Points, in no order, along strands that fork and pass close to each other.
Points whose rows are less than 116 apart are linked; no others are. Some points are linked to none.
gedul: -3	-19	-8	2	12	-5	-20	-34	-6	-27	11	-41	2	16	-14	-17	1	-26	-14	-34	29	21	3	6	30	-32	11	3	32	-28	-6	-7	27	9	-38	10	-26	22	-20	-23	21	36	10	-23	-24	3	31	19	23	0	-16	21	12	3	33	30	39	-9
Sevab: -41	-3	19	3	19	-1	28	16	-1	-34	-23	0	-24	-36	4	-28	22	13	11	9	-8	-50	-9	7	0	7	-17	19	-26	18	-1	-11	8	-13	-36	11	-18	-14	-4	-25	-4	14	-34	8	-10	-13	-21	-16	7	4	-20	-5	-11	-35	16	12	17	19
mozir: -17	-43	-15	-9	-20	5	5	-23	19	-46	10	7	2	-36	-9	3	4	-2	2	14	17	21	9	-34	-7	-34	29	0	18	-5	-19	25	21	11	-36	41	20	20	37	-24	32	-13	19	-9	5	-33	3	7	-38	35	-23	-8	14	-41	-20	-12	-5	28
gule: 24	-4	-6	18	7	-11	9	19	-19	17	4	-19	-22	9	9	31	14	-2	21	-51	-21	-7	-38	20	13	-26	0	-51	-16	-4	-2	-21	41	-5	-19	-18	25	6	-13	-24	1	-31	25	-21	-26	-10	20	-30	13	17	6	-19	6	-28	-18	-4	-13	-6
migel: -2	-31	-18	-2	-12	-10	-12	-15	24	-38	9	4	-1	-18	-11	13	-12	-1	-7	18	-1	28	14	-34	-5	0	21	21	3	1	2	27	3	14	-4	22	11	23	25	4	30	-2	8	-8	27	-22	2	12	-20	9	-21	1	-2	-11	-21	4	-17	22
Farot: 36	-7	-45	34	-2	-22	-51	14	17	11	6	-37	-1	21	-50	37	-20	-12	-12	-19	5	27	-15	41	6	26	-14	-11	-20	-17	21	-39	9	-1	6	-16	4	22	-10	22	26	-25	1	-18	-16	1	11	-18	8	21	39	1	-18	11	4	-22	-29	-12
tuziz: -27	9	12	10	17	3	24	24	-2	-7	-27	0	-22	-28	-16	-19	17	13	14	6	-21	-44	-12	31	-7	21	-28	9	-39	22	1	-29	2	-7	-17	0	-21	-19	-7	-9	-11	0	-42	16	-20	-5	-15	-22	11	6	2	-11	-15	-35	14	-1	-2	8
sab: -39	17	22	6	-1	32	33	1	15	22	-28	29	9	-29	-17	-24	12	15	11	26	25	-41	4	31	-2	10	-10	19	-12	25	8	-28	-34	-14	-10	10	-21	-30	12	7	-35	15	-41	11	-18	2	-29	0	-6	7	11	10	-14	-10	52	0	23	1
Lan: -1	-25	-18	23	-16	35	-9	-25	7	23	-9	4	13	-8	-73	1	-5	-24	-27	6	20	31	15	13	-14	4	-27	-10	-8	2	3	-26	-17	39	6	3	-16	-12	9	33	5	8	-22	15	-32	12	0	10	-27	21	18	21	2	-12	0	-20	-8	-5
nama: -5	13	15	-12	-13	-5	43	25	1	-17	-10	36	-20	-21	40	14	6	23	14	11	-21	-33	1	-29	-9	12	12	-15	-20	30	-23	8	18	-14	-6	0	35	-9	30	-2	-6	-45	5	10	26	-33	-19	-29	-28	22	-14	-24	-5	-27	-45	-27	-42	30
bunad: -30	-5	30	-56	-9	26	-11	-42	23	-26	-6	0	5	-7	13	-16	40	7	0	-17	54	-7	6	6	25	-50	40	11	60	-24	-13	6	5	-24	-41	18	-4	-6	-3	-42	-5	-14	13	-29	-15	10	-9	-20	-10	9	1	-13	29	10	43	-11	44	-6
Kekek: 35	-8	-38	6	7	-20	-49	9	-1	11	6	-41	-23	6	-39	41	-7	-13	-16	-29	-26	15	-16	31	-6	31	-20	-9	-43	-7	7	-29	15	5	14	-10	-2	14	-16	26	37	-40	-13	-13	-8	6	0	-37	3	21	28	-19	-8	6	-30	-19	-42	-9
vilo: 13	-6	-13	-1	-12	8	-2	-7	0	25	-5	11	0	-5	-24	27	-9	-4	-5	-3	-9	11	0	14	-9	10	-6	-11	-1	7	6	-15	-12	11	22	-5	19	-12	1	34	0	-21	-7	2	-9	5	-13	-11	-24	12	31	-11	-5	4	-11	-29	-38	-6
zefe: 11	2	7	0	9	9	21	-3	-20	22	10	-11	-4	10	22	8	18	-1	22	-49	-4	-16	-25	18	27	-45	5	-48	19	-10	-11	-19	32	-5	-27	-18	22	0	-9	-36	-11	-19	28	-16	-33	-2	18	-20	9	11	4	-11	10	-28	13	-7	15	-15
Podil: -15	14	22	-27	5	10	-9	-19	13	-11	-8	-18	0	11	13	-8	22	6	6	-38	49	-22	-1	27	33	-44	24	4	43	-23	1	-18	10	-24	-40	3	-6	3	-16	-40	-10	-1	17	-16	-28	6	0	-21	11	3	17	-2	13	5	55	-3	41	-28
Nure: -13	-26	-1	-17	-9	18	31	-17	-6	-16	5	15	-1	-41	9	2	15	5	10	-1	7	3	-6	-21	-1	-36	22	-18	15	10	-26	11	25	7	-38	14	29	1	33	-32	13	-22	18	-6	-12	-26	1	-7	-42	33	-12	-12	9	-47	-19	-20	-4	21
piz: 20	-6	1	-23	10	-16	-57	-26	8	-4	0	-5	11	-7	-40	16	20	-32	-50	3	-41	6	4	-29	-11	30	-1	36	-23	9	24	2	-27	30	46	-11	-37	7	-30	45	21	9	-38	-1	21	39	-34	-23	1	-25	-7	-2	21	32	-5	25	-17	14
gev: 2	-8	-21	24	-9	-28	-32	-4	24	-28	7	-39	7	28	-20	5	-28	-15	-1	-30	40	22	-2	16	30	-17	19	16	27	-30	0	-2	12	-6	-33	20	-14	44	1	-29	22	21	20	-28	-10	-21	30	21	28	3	-2	20	-3	12	39	15	17	-15
Lugi: 38	-13	-9	-45	6	-12	-32	-23	-14	12	7	-10	-20	-12	-25	35	8	-22	-42	-20	-53	11	-5	-19	-10	31	-8	3	-33	6	3	-5	-9	25	44	-10	-7	9	-18	46	33	-44	-28	-1	1	39	-35	-48	-20	-2	16	-30	22	14	-54	-20	-58	11
rugez: -14	12	8	-20	-37	-1	10	4	45	-10	-17	47	26	-23	-3	22	-6	24	-6	46	12	-23	22	-19	-13	26	25	31	17	19	8	17	-38	-14	33	9	16	-10	33	30	-14	-24	-15	4	43	-23	-38	0	-30	-1	1	-5	2	26	12	-14	-27	16
Peki: -33	-6	11	-4	-1	-14	20	6	7	-37	-2	24	-4	-26	27	-27	0	14	0	50	-10	-15	14	-42	-16	16	4	30	-11	16	-6	35	-2	-14	-6	14	-7	-2	25	-1	2	24	-9	6	38	-16	-6	21	-4	-7	-42	2	-11	-13	-16	26	12	38
kovok: -13	-25	-9	14	-8	-1	36	0	-16	-21	22	26	5	-10	37	-25	-23	12	13	35	12	28	18	-38	-16	-16	7	-7	16	11	-26	46	8	7	-4	20	23	9	41	-15	16	13	26	12	19	-28	24	53	-26	5	-34	13	-2	-29	-37	19	18	26
dadu: -3	-10	-15	38	14	6	-4	-11	-7	11	-2	-27	-3	7	-45	-13	-15	-17	-4	-14	9	25	-4	26	2	-6	-28	-1	-9	-4	11	-22	11	20	-14	2	-28	6	-11	3	4	31	-10	4	-30	10	20	23	17	6	3	22	-8	-13	16	14	17	-9
mozu: 21	4	-33	41	-6	-18	-42	14	36	15	-3	-24	20	25	-61	20	-26	-18	-5	-3	36	25	8	46	15	21	-10	8	-6	-12	25	-34	-12	-2	2	-4	-15	16	1	13	6	10	-6	-8	-16	5	15	4	18	13	34	28	-21	25	38	-8	-10	-17
lerig: 0	-6	-31	45	-20	-30	19	47	2	-37	11	19	0	10	30	17	-33	27	30	8	14	5	-12	-17	-11	-9	8	-24	-10	0	-19	14	17	-10	-16	18	43	40	24	-38	9	-17	53	1	11	-48	31	19	1	15	-15	2	-25	-40	-32	7	-11	24
Liv: 35	32	24	-20	12	-7	-25	0	-24	41	9	-7	11	40	26	8	-3	-15	-13	-11	-38	4	-13	1	3	19	-14	13	7	-4	24	8	-24	-2	49	-35	-3	-13	-47	37	-28	13	1	17	20	48	-9	0	25	-40	28	-9	9	66	-5	-1	-6	-35
guzof: -39	-15	1	14	22	0	27	24	-8	-51	-10	-22	-25	-40	3	-29	25	9	19	-10	-16	-45	-8	-2	-7	-6	-13	6	-30	0	-9	-13	36	-11	-55	24	-13	6	-4	-51	18	6	-18	7	-25	-18	-10	-18	15	15	-23	-14	-5	-70	-9	11	17	30
Fogis: 22	-15	-4	-34	-15	-21	-68	-25	61	-35	-1	4	24	6	-25	28	19	-9	-34	16	1	26	25	-28	1	9	37	40	24	-27	22	32	-24	4	27	6	-16	20	-8	19	26	-1	-10	-15	44	12	-29	-16	-1	-16	-13	-5	25	49	9	9	-6	0
Med: 12	-9	-26	19	-1	14	1	8	-13	20	-4	-14	-16	-16	-45	21	-3	-7	-1	-15	-19	7	-18	25	-15	1	-24	-32	-32	10	-2	-32	15	22	-3	0	8	-5	7	14	17	-38	-1	5	-29	-1	-11	-17	-22	32	26	-13	-7	-38	-24	-30	-27	0
Rus: -28	24	36	0	8	26	48	3	-19	20	-3	33	10	-15	44	-37	-4	19	16	43	11	-26	1	-14	-6	6	-5	2	4	30	-12	20	-15	-20	7	-6	-11	-29	12	11	-35	29	-20	10	20	-2	-5	31	-8	-10	-16	20	-5	21	17	15	31	4
Datur: -15	-33	-11	14	-11	60	17	-31	-11	25	-9	15	17	-31	-65	-24	11	-20	-21	16	17	23	14	2	-26	-11	-35	-18	-8	12	-10	-21	-8	49	-4	5	-18	-26	17	19	1	8	-24	31	-40	14	-5	14	-39	30	-4	14	10	-43	-11	-21	6	7
rab: -4	-3	-32	28	-11	-31	1	45	23	-40	1	-3	-8	-2	4	16	-21	21	17	11	4	-7	-10	-1	-5	13	3	3	-28	2	6	-6	16	-18	-16	24	23	33	19	-24	19	-20	18	-5	10	-47	14	-13	9	21	-3	-8	-30	-28	-10	-2	-29	19
surab: -12	-9	31	-58	-1	38	12	-39	-6	9	-3	15	5	-16	25	-22	44	5	11	-12	33	-6	0	-7	20	-58	41	-22	64	-13	-21	17	18	-5	-37	-3	19	-19	8	-37	-8	-21	18	-16	-18	9	3	-23	-23	23	0	-11	32	-6	19	-27	36	-7
pel: -7	-11	-17	26	-20	-25	20	22	1	-39	24	26	-2	5	52	-2	-40	17	20	21	12	18	15	-39	-10	-5	15	-6	5	0	-25	45	5	-14	-7	26	29	31	39	-16	11	0	45	0	32	-39	37	43	-6	-3	-28	13	-6	-12	-36	19	2	32
faz: -8	11	-21	10	-17	-36	-13	38	38	-30	-4	7	-4	-3	1	14	-20	20	8	29	0	-14	4	-7	-2	33	8	30	-17	5	22	11	-5	-15	2	20	11	20	23	1	1	-10	-5	-5	27	-38	2	-4	12	5	0	-5	-27	7	6	0	-34	17
Gud: -18	2	17	-12	-11	27	29	-16	7	16	1	44	32	-25	17	-20	-3	12	0	50	15	0	21	-29	-17	1	11	13	13	28	-13	31	-30	1	18	-2	0	-21	31	25	-22	12	-10	6	30	-6	-16	37	-32	-3	-15	18	4	18	5	4	18	12
fazu: 3	14	-19	26	-8	2	-21	11	33	17	-16	-10	14	17	-49	9	-16	-8	1	-2	53	7	4	52	19	0	-5	13	9	-9	17	-39	-19	-9	-20	7	-16	13	7	-4	-11	11	-3	-4	-34	4	6	0	13	10	35	26	-13	9	55	-11	12	-25
Nila: -17	37	39	-14	10	12	14	-1	-10	15	2	13	24	-2	51	-28	2	17	16	35	27	-17	10	-10	9	2	15	11	13	7	-9	28	-29	-27	19	-12	-21	-21	-5	12	-35	41	-14	-4	30	7	-7	37	11	-32	-11	24	5	57	40	26	46	-15
folu: 2	35	38	-32	13	20	-1	-14	-9	23	-2	3	25	20	33	-13	12	6	9	11	17	-3	4	-3	7	-8	9	9	36	-6	11	14	-19	-13	20	-22	-14	-25	-23	8	-35	28	-2	3	19	30	-15	17	11	-33	12	8	8	60	41	9	43	-35
bofe: 3	-20	-22	31	1	13	19	10	-18	4	5	-7	-4	-10	-21	8	-8	2	12	-5	-11	16	-15	6	-14	-11	-19	-28	-22	6	-10	-14	25	19	-17	3	19	2	14	-17	9	-14	18	7	-24	-12	7	7	-13	26	-1	-4	-13	-54	-27	-15	-7	6
Satis: -10	19	14	-29	-15	-2	2	6	36	5	-21	33	10	-21	-9	17	13	7	-12	28	-4	-33	6	-3	-7	31	13	30	-6	22	19	-3	-30	-15	29	-3	0	-14	5	30	-20	-16	-30	7	21	0	-39	-24	-9	1	15	-12	-7	23	24	-9	-18	5
sok: -6	-31	-6	-3	-7	22	26	-28	-19	-3	22	35	9	-21	18	-20	-19	2	0	49	1	38	28	-54	-19	-7	7	-10	17	21	-26	49	-10	24	17	9	19	-2	38	14	16	12	10	14	25	-13	10	48	-55	10	-34	14	3	-18	-54	1	12	32
Sek: -21	8	15	-6	-31	20	24	-8	27	0	-5	56	37	-34	0	0	-10	23	-8	69	14	-15	29	-31	-21	21	15	19	6	30	-6	24	-47	-5	36	4	2	-17	42	36	-17	-1	-14	16	43	-18	-34	25	-38	0	-9	12	-2	24	6	-4	-10	25
vizag: -1	21	8	-9	-21	-23	-21	13	37	-7	-2	1	28	27	14	9	-15	21	18	15	45	5	17	6	12	-5	33	39	33	-20	10	25	-29	-30	13	17	0	14	13	-6	-14	10	15	-20	36	-7	4	24	21	-22	14	13	4	54	44	5	13	-24
zodu: 19	-16	-16	31	-15	32	-19	-34	4	38	7	8	25	15	-64	2	-11	-38	-28	0	30	52	19	11	-5	4	-30	-13	10	-15	8	-19	-26	36	23	-9	-19	-8	1	45	-6	21	-10	12	-24	32	12	21	-19	4	27	33	13	23	9	-20	-11	-17
tet: 6	3	-15	25	-12	1	-21	3	34	0	-15	-17	14	16	-51	23	-13	-6	2	-30	63	11	-15	52	23	-16	6	-3	16	-16	11	-42	5	-11	-37	10	0	31	2	-30	3	-13	8	-15	-44	-10	13	-19	5	29	25	12	-6	-10	53	-20	17	-21
Fusog: -19	27	3	51	17	-4	42	44	-38	22	1	13	-14	15	35	-42	-23	18	32	17	-17	-19	-7	9	-16	19	-39	-21	-29	19	-10	-7	0	-10	5	-11	-3	-12	-4	-10	-25	26	6	30	-4	-14	24	40	28	-15	-14	17	-31	-25	-18	20	8	3
vekil: 12	3	-5	-6	-25	2	13	10	21	4	-3	27	4	-4	-1	32	-13	16	15	9	5	-1	1	1	-6	9	11	-9	9	13	-2	-4	-13	-4	19	0	42	1	23	19	-11	-35	11	7	14	-27	-12	-14	-29	19	26	-11	-15	3	-11	-33	-45	2
sutan: 8	42	36	-18	18	-12	17	22	-21	14	2	-4	-19	36	77	2	14	20	32	-31	-5	-39	-9	7	24	-15	10	-20	22	-15	5	4	14	-37	-4	-25	18	-16	-35	-21	-30	2	22	-2	8	-11	12	-18	37	-25	4	-13	-3	26	9	11	2	-23
Kimet: -11	-12	19	-31	-10	19	28	-18	-4	-2	3	18	0	-27	32	-9	24	7	18	-14	17	-8	-10	-11	15	-41	31	-23	40	3	-24	15	27	-7	-33	4	30	-9	21	-32	-7	-21	23	-21	-6	-14	5	-16	-28	22	-6	-11	20	-24	4	-20	13	6
duk: 15	-3	3	3	1	16	24	-9	-22	29	20	-3	8	28	26	0	-7	-4	22	-46	27	8	-19	12	25	-54	19	-46	39	-16	-16	-4	21	-2	-27	-16	26	5	-1	-42	-15	-7	44	-18	-32	0	37	8	4	7	2	2	14	-7	16	-4	28	-32
fodet: 16	-16	-8	-7	-9	-22	-65	-29	52	-35	2	-21	19	17	-38	14	9	-18	-30	-5	30	37	24	-5	13	-2	23	31	29	-33	20	12	-12	10	0	13	-25	23	-4	3	26	17	-5	-16	15	13	3	-5	9	-10	-8	19	15	40	30	9	11	-17
rim: 31	30	13	15	7	-9	-2	8	-52	56	12	-6	-16	35	21	1	-17	-18	-16	-2	-53	5	-18	12	-1	34	-35	-12	-23	12	12	0	-21	5	48	-35	2	-20	-33	47	-30	13	-6	10	4	37	4	4	27	-37	18	-7	-1	42	-20	-2	-28	-13
Narob: 19	-19	-10	-44	12	-13	-24	-10	-18	-12	4	-10	-33	-34	-22	27	24	-14	-36	-11	-59	-12	1	-26	-12	25	1	9	-46	12	-9	-2	12	16	21	4	-19	5	-4	32	34	-42	-35	-5	3	19	-37	-47	-18	4	-8	-31	7	-14	-52	-11	-47	23
zapog: 38	-15	-15	-30	10	-24	-60	-22	-6	2	9	-16	-4	1	-32	28	7	-30	-52	-10	-53	19	-8	-19	-13	38	-12	24	-30	-3	18	-1	-21	24	47	-14	-17	14	-29	52	26	-20	-31	-8	13	42	-30	-33	5	-17	11	-18	18	33	-32	2	-41	8
Tugi: -16	-23	-6	16	10	43	40	-9	-34	31	1	3	-2	-25	-29	-41	0	-8	-5	15	-21	15	-2	-4	-29	3	-41	-23	-18	19	-15	-5	10	36	-4	0	-5	-33	13	10	3	10	-18	34	-34	19	-2	27	-28	12	-11	-2	2	-57	-33	-9	12	14
lum: 17	-15	-12	2	17	-17	-6	-6	-9	-12	16	-19	-21	3	4	5	0	-12	-3	-18	-27	20	-3	-10	10	-8	-4	-4	-13	-7	0	6	22	13	-12	-4	-1	15	-6	-1	22	11	5	-17	-1	1	18	-1	4	1	-16	-5	1	-11	-25	18	-8	6
Nin: 3	37	11	-6	-18	-26	-16	28	37	3	-6	22	23	12	16	14	-10	21	8	34	15	-16	13	4	3	31	26	40	7	4	24	17	-33	-27	30	3	-1	1	7	17	-25	11	-4	-1	45	-3	-9	9	22	-25	12	10	-15	50	35	7	-15	-11
Kofe: -34	0	13	3	3	32	22	-6	2	12	-29	17	-7	-36	-40	-18	18	-1	2	7	1	-33	-4	37	-11	7	-25	9	-25	29	8	-33	-22	1	-15	3	-28	-32	4	4	-20	4	-51	20	-31	14	-28	-13	-10	13	16	1	-3	-30	29	-9	15	3
Geked: -12	28	38	-40	23	-12	-4	1	-14	-14	7	-23	-5	26	69	-8	17	17	23	-30	12	-34	0	2	29	-24	21	-9	37	-31	4	8	18	-34	-13	-7	1	-5	-44	-25	-18	14	25	-6	2	-2	9	-12	34	-30	4	-9	6	37	33	22	28	-25
marof: 29	-6	1	-10	-16	-10	-38	-15	22	11	10	8	29	29	7	17	-18	-7	-6	13	13	45	27	-14	3	-4	19	25	36	-18	8	32	-35	10	42	-6	13	5	1	23	-6	11	16	-4	44	16	-2	27	-8	-26	12	16	11	62	-2	-7	-2	-26
datab: 30	5	-8	5	10	-24	7	23	-19	7	7	-13	-20	17	42	34	3	-2	19	-42	-33	-4	-19	-7	9	-23	14	-46	-18	-11	-1	3	43	-8	-16	-19	36	14	-5	-28	7	-33	40	-19	2	-21	25	-36	12	6	-8	-23	3	-23	-37	-4	-32	-2
kevo: -19	-12	-4	29	24	29	51	14	-47	22	0	-11	-23	-17	-9	-54	-3	1	4	12	-39	-2	-8	5	-35	15	-49	-24	-38	21	-20	-15	13	26	-2	-2	-6	-33	4	-4	7	17	-10	33	-32	14	-4	22	-4	-5	-18	-6	-8	-68	-41	-1	16	14
disuf: 3	13	5	-7	-22	-15	27	20	7	-10	-7	40	-10	-2	41	25	-10	24	13	13	-8	-14	4	-17	-7	13	19	-3	1	18	-8	14	4	-18	10	1	44	-2	30	4	-10	-31	16	2	32	-39	-4	-15	-22	12	-1	-15	-11	2	-31	-19	-44	16
bakos: -9	35	17	45	14	-11	38	51	-41	37	-13	7	-32	28	40	-15	-10	18	29	5	-32	-35	-21	26	-5	23	-36	-35	-35	17	-9	-19	6	-22	7	-22	4	-18	-21	-12	-27	10	1	17	-10	-18	24	8	38	-14	-2	7	-25	-10	-12	12	-17	-6
Buto: -2	37	17	18	13	-18	26	36	-31	13	-2	3	-33	29	60	-3	3	16	22	-17	-24	-35	-10	9	12	3	-7	-26	-14	5	0	-3	20	-28	-3	-19	14	-11	-23	-13	-25	4	11	4	1	-21	21	-14	34	-19	-11	1	-13	5	-10	18	-17	-5
Lova: -18	7	-7	46	18	10	52	34	-43	22	0	3	-13	2	11	-52	-21	14	19	25	-28	-2	-2	3	-36	25	-47	-21	-32	21	-17	-12	3	18	5	-2	7	-25	2	-6	-8	23	3	34	-11	4	9	38	12	-12	-18	10	-23	-53	-41	8	20	12
vimi: -33	-25	-8	21	24	13	42	15	-24	-29	3	-16	-10	-26	2	-52	5	6	16	-1	-16	-16	-9	-9	-21	-6	-22	-4	-18	4	-19	-10	38	7	-43	14	-5	-1	-5	-44	21	26	-3	16	-28	-12	7	15	8	5	-35	-1	-8	-75	-24	22	35	23
zaso: -9	1	2	-13	-5	-7	21	28	1	-27	-10	13	-29	-36	13	21	20	15	10	0	-30	-37	-1	-18	-9	12	2	-12	-37	19	-14	-8	20	-13	-13	11	17	-4	22	-10	6	-44	-10	5	12	-26	-28	-47	-24	31	-5	-31	-9	-38	-36	-20	-46	25
Lukit: -6	-2	-9	32	2	2	3	6	4	-11	-10	-24	-8	0	-27	2	4	-4	13	-44	29	-20	-26	44	24	-28	-2	-16	-1	-8	-2	-43	26	-11	-50	5	-12	21	-10	-43	4	-8	4	-13	-49	-7	13	-18	11	23	6	3	-4	-35	41	-1	26	-7
gopin: 4	7	18	-36	11	6	-34	-31	9	0	-4	12	18	-14	-25	3	41	-23	-49	15	-34	-6	1	-30	-11	15	12	34	-1	3	19	8	-32	16	44	-23	-31	-8	-32	41	3	8	-32	6	25	45	-42	-22	-13	-27	-11	-1	25	39	10	21	9	14
gupug: -13	-24	-23	23	32	-3	12	14	-22	-40	7	-41	-16	-16	-13	-42	-5	-7	2	1	-31	-2	3	-15	-21	13	-28	5	-37	-3	-10	-13	38	24	-31	22	-15	12	-10	-25	42	35	-3	18	-22	2	7	24	25	-7	-41	0	-6	-77	-41	34	31	26
livi: 7	-15	-17	6	-14	-20	-46	-17	43	-32	1	-22	13	14	-32	16	-6	-13	-15	-13	41	34	8	6	18	-13	19	23	28	-26	8	-2	5	2	-19	23	-6	33	5	-8	28	7	11	-21	-2	-6	12	1	11	12	3	14	8	18	29	1	6	-10
zif: -15	9	19	-38	-5	13	-3	-14	-10	-7	13	-16	15	35	59	-12	-3	16	21	-24	58	-3	8	3	24	-48	44	-1	63	-38	-16	23	0	-34	-18	5	8	1	6	-51	-10	-2	45	-27	5	-3	14	25	17	-15	4	0	20	41	38	4	46	-30
Zizuf: 23	28	31	-42	9	6	-29	-10	0	21	3	-1	19	35	22	7	11	-4	-5	-3	-11	10	5	0	4	2	5	15	34	-16	24	15	-17	-11	34	-30	-4	-18	-38	13	-23	5	7	18	27	43	-19	-1	14	-31	30	-16	13	63	12	-3	15	-39
peg: 33	-14	-4	-1	-4	21	-33	-40	-1	36	14	-8	21	32	-34	-1	-4	-39	-27	-17	11	65	16	2	2	-2	-11	-7	27	-25	6	3	-16	31	21	-18	-3	-3	-16	34	-6	17	4	5	-11	43	13	10	-8	-8	26	20	23	38	-4	-23	-4	-31
vig: -17	4	6	22	10	21	18	-6	-22	31	-3	9	15	-11	-20	-35	-9	-12	-11	32	-23	-2	4	1	-16	21	-41	5	-32	22	3	-8	-33	24	25	-6	-35	-32	-6	31	-22	40	-36	23	-7	30	-4	37	7	-17	2	18	-11	4	7	19	16	5
giges: -13	15	18	-30	6	-15	-9	-1	14	-21	-1	-21	-15	14	28	1	17	11	16	-34	23	-25	-4	15	31	-26	26	6	33	-27	11	0	16	-29	-27	10	3	9	-20	-35	-4	-1	15	-18	-1	-9	9	-20	27	-11	7	-7	2	15	40	12	19	-10
sif: -6	-17	-28	51	-3	12	37	21	-21	-5	11	1	14	-2	-10	-22	-36	14	23	5	19	19	-12	-2	-21	-13	-18	-25	-5	7	-19	-9	14	20	-19	15	18	17	20	-37	11	7	34	11	-23	-16	22	48	-4	17	-17	13	-15	-61	-20	1	25	11
fepi: 27	9	-4	6	13	-15	-12	7	-38	35	5	-23	-30	14	0	14	-9	-19	-26	-9	-62	1	-20	19	-7	36	-36	-5	-44	9	12	-8	-8	14	43	-21	-9	-8	-25	38	-3	-7	-15	2	-5	30	2	-18	20	-19	18	-18	-5	21	-41	-2	-40	-4
ratof: 30	5	19	-27	3	27	-32	-36	-4	40	7	3	33	37	-2	0	6	-23	-15	-8	14	43	13	-7	3	-12	-6	0	45	-21	12	16	-31	15	40	-32	-11	-19	-28	23	-22	14	11	9	8	55	-7	10	1	-25	32	5	24	60	10	-20	16	-49
Pugi: 21	24	-2	20	17	-37	8	37	-22	7	2	-7	-35	32	57	18	-5	9	14	-26	-32	-17	-12	-7	6	-3	-2	-24	-32	-6	1	5	30	-19	0	-19	25	12	-20	-17	-5	-4	25	-7	11	-20	40	-19	31	-16	-14	-9	-13	-5	-34	17	-31	4
kuf: -21	-13	7	-16	-5	57	18	-36	-13	28	-22	19	2	-35	-55	-16	33	-16	-22	2	0	-6	7	15	-14	4	-33	-13	-13	27	-6	-24	-16	24	-2	-7	-29	-42	1	34	-11	-2	-51	25	-40	28	-21	-19	-40	16	18	-5	21	-27	7	-19	3	6
lep: -12	12	22	-33	3	5	-15	-11	23	-5	-18	30	16	-31	-23	5	36	-6	-35	27	-30	-38	-1	-17	-13	30	10	34	-13	19	23	4	-36	1	34	-14	-31	-17	-13	37	-13	-2	-44	6	27	22	-56	-27	-11	-18	-9	-6	14	28	25	16	5	16
fonez: 23	-6	-17	-14	-15	-36	-51	-5	46	-23	1	8	18	6	-11	33	-14	-2	-30	26	-22	12	16	-31	1	38	23	41	-8	-4	25	26	-35	5	47	1	1	22	4	37	14	-5	-19	-14	49	-2	-22	-10	-2	-17	-7	-3	-6	46	-10	6	-35	14
Lemo: -2	1	8	-34	10	-4	13	7	-4	-7	-14	9	-29	-34	-5	18	25	7	-11	-3	-45	-34	-5	-11	-7	22	-5	3	-36	23	-6	-8	6	4	10	-2	-10	-14	3	20	8	-37	-37	7	6	5	-39	-44	-19	9	-1	-29	-2	-17	-26	-18	-37	21
kig: 6	-22	-10	18	19	-7	-27	-36	-11	-16	3	-39	-2	15	-42	-12	2	-36	-20	-22	14	33	5	9	24	-16	-12	1	13	-16	1	-9	20	30	-18	6	-40	18	-23	3	25	52	-5	-5	-25	13	27	24	22	-7	-17	31	8	6	15	36	34	-5
putup: -10	-15	-17	34	20	8	6	-3	-19	-3	-3	-33	-10	-2	-34	-10	0	-13	7	-33	4	2	-23	36	6	-16	-25	-17	-10	-1	-5	-35	26	13	-38	2	-21	11	-16	-27	10	12	4	-2	-49	1	20	7	17	18	-6	8	-5	-42	19	9	28	-4
pesu: 6	-8	5	-22	3	15	5	-25	-14	7	20	-9	11	34	44	-16	-3	2	17	-33	36	20	-3	-3	25	-57	29	-22	59	-29	-19	17	18	-10	-20	-4	17	4	3	-40	-4	-2	42	-25	-10	5	31	20	1	-4	-4	5	22	18	19	2	38	-30
rar: 0	24	21	-27	-15	-9	-15	7	11	0	8	-6	25	44	49	0	-14	20	27	-2	55	7	13	7	19	-29	36	19	50	-37	-5	25	-17	-32	5	8	6	4	8	-24	-16	-1	38	-6	28	2	7	27	21	-27	18	3	10	60	40	0	30	-45
vot: 3	27	-2	-9	-28	-45	-19	39	49	-19	-8	16	9	9	22	27	-15	25	5	32	11	-23	8	-6	3	36	32	41	5	0	25	24	-23	-37	22	15	14	13	11	9	-14	-10	-1	-10	52	-29	-6	-10	18	-14	0	-1	-21	41	19	-1	-33	5
kuz: 26	4	-23	25	15	-12	-15	14	-37	33	2	-39	-36	6	-14	15	-10	-6	-17	-20	-56	3	-23	32	-10	31	-38	-20	-55	2	6	-23	13	16	20	-11	-10	-1	-24	23	19	-21	-13	-6	-18	17	12	-19	20	-5	17	-18	-13	-9	-38	-4	-38	-5
fum: 6	-18	-13	-3	-3	-32	-11	-8	7	-32	18	-10	-18	1	23	5	-11	-9	4	-2	-16	20	11	-29	5	-8	16	18	-2	-13	0	31	21	3	-8	15	7	25	4	-7	21	16	14	-15	20	-21	26	11	4	-10	-28	-1	-2	-5	-27	25	-2	22

A fork is a point with three links. Follow the links from the first point to the second and name the forks in between, in order.
livi; Nila | Zizuf
Geked; Rus | Buto > Datur > Zizuf
Nure; bakos | Buto
ratof; giges | Datur > Buto

A fork is a point with three links, a tip a point with one. Leave the first point through the second and follow the links. Name the first fork or tip that comes.
lep; gopin | sif
vot; Nin | Buto
datab; gule | sok
Lukit; tet | Zizuf
Liv; rim | fonez
bunad; surab | lum

Follow the links from the first point to the second, and from the first to the third. Name the last point that the two ways share.
Kekek; lep; Buto | Zizuf
sab; Lukit; zif | Datur
tuziz; datab; bunad | Buto
fazu; Fusog; Satis | Zizuf
giges; vizag; Sevab | Buto
Zizuf; duk; Kofe | Datur
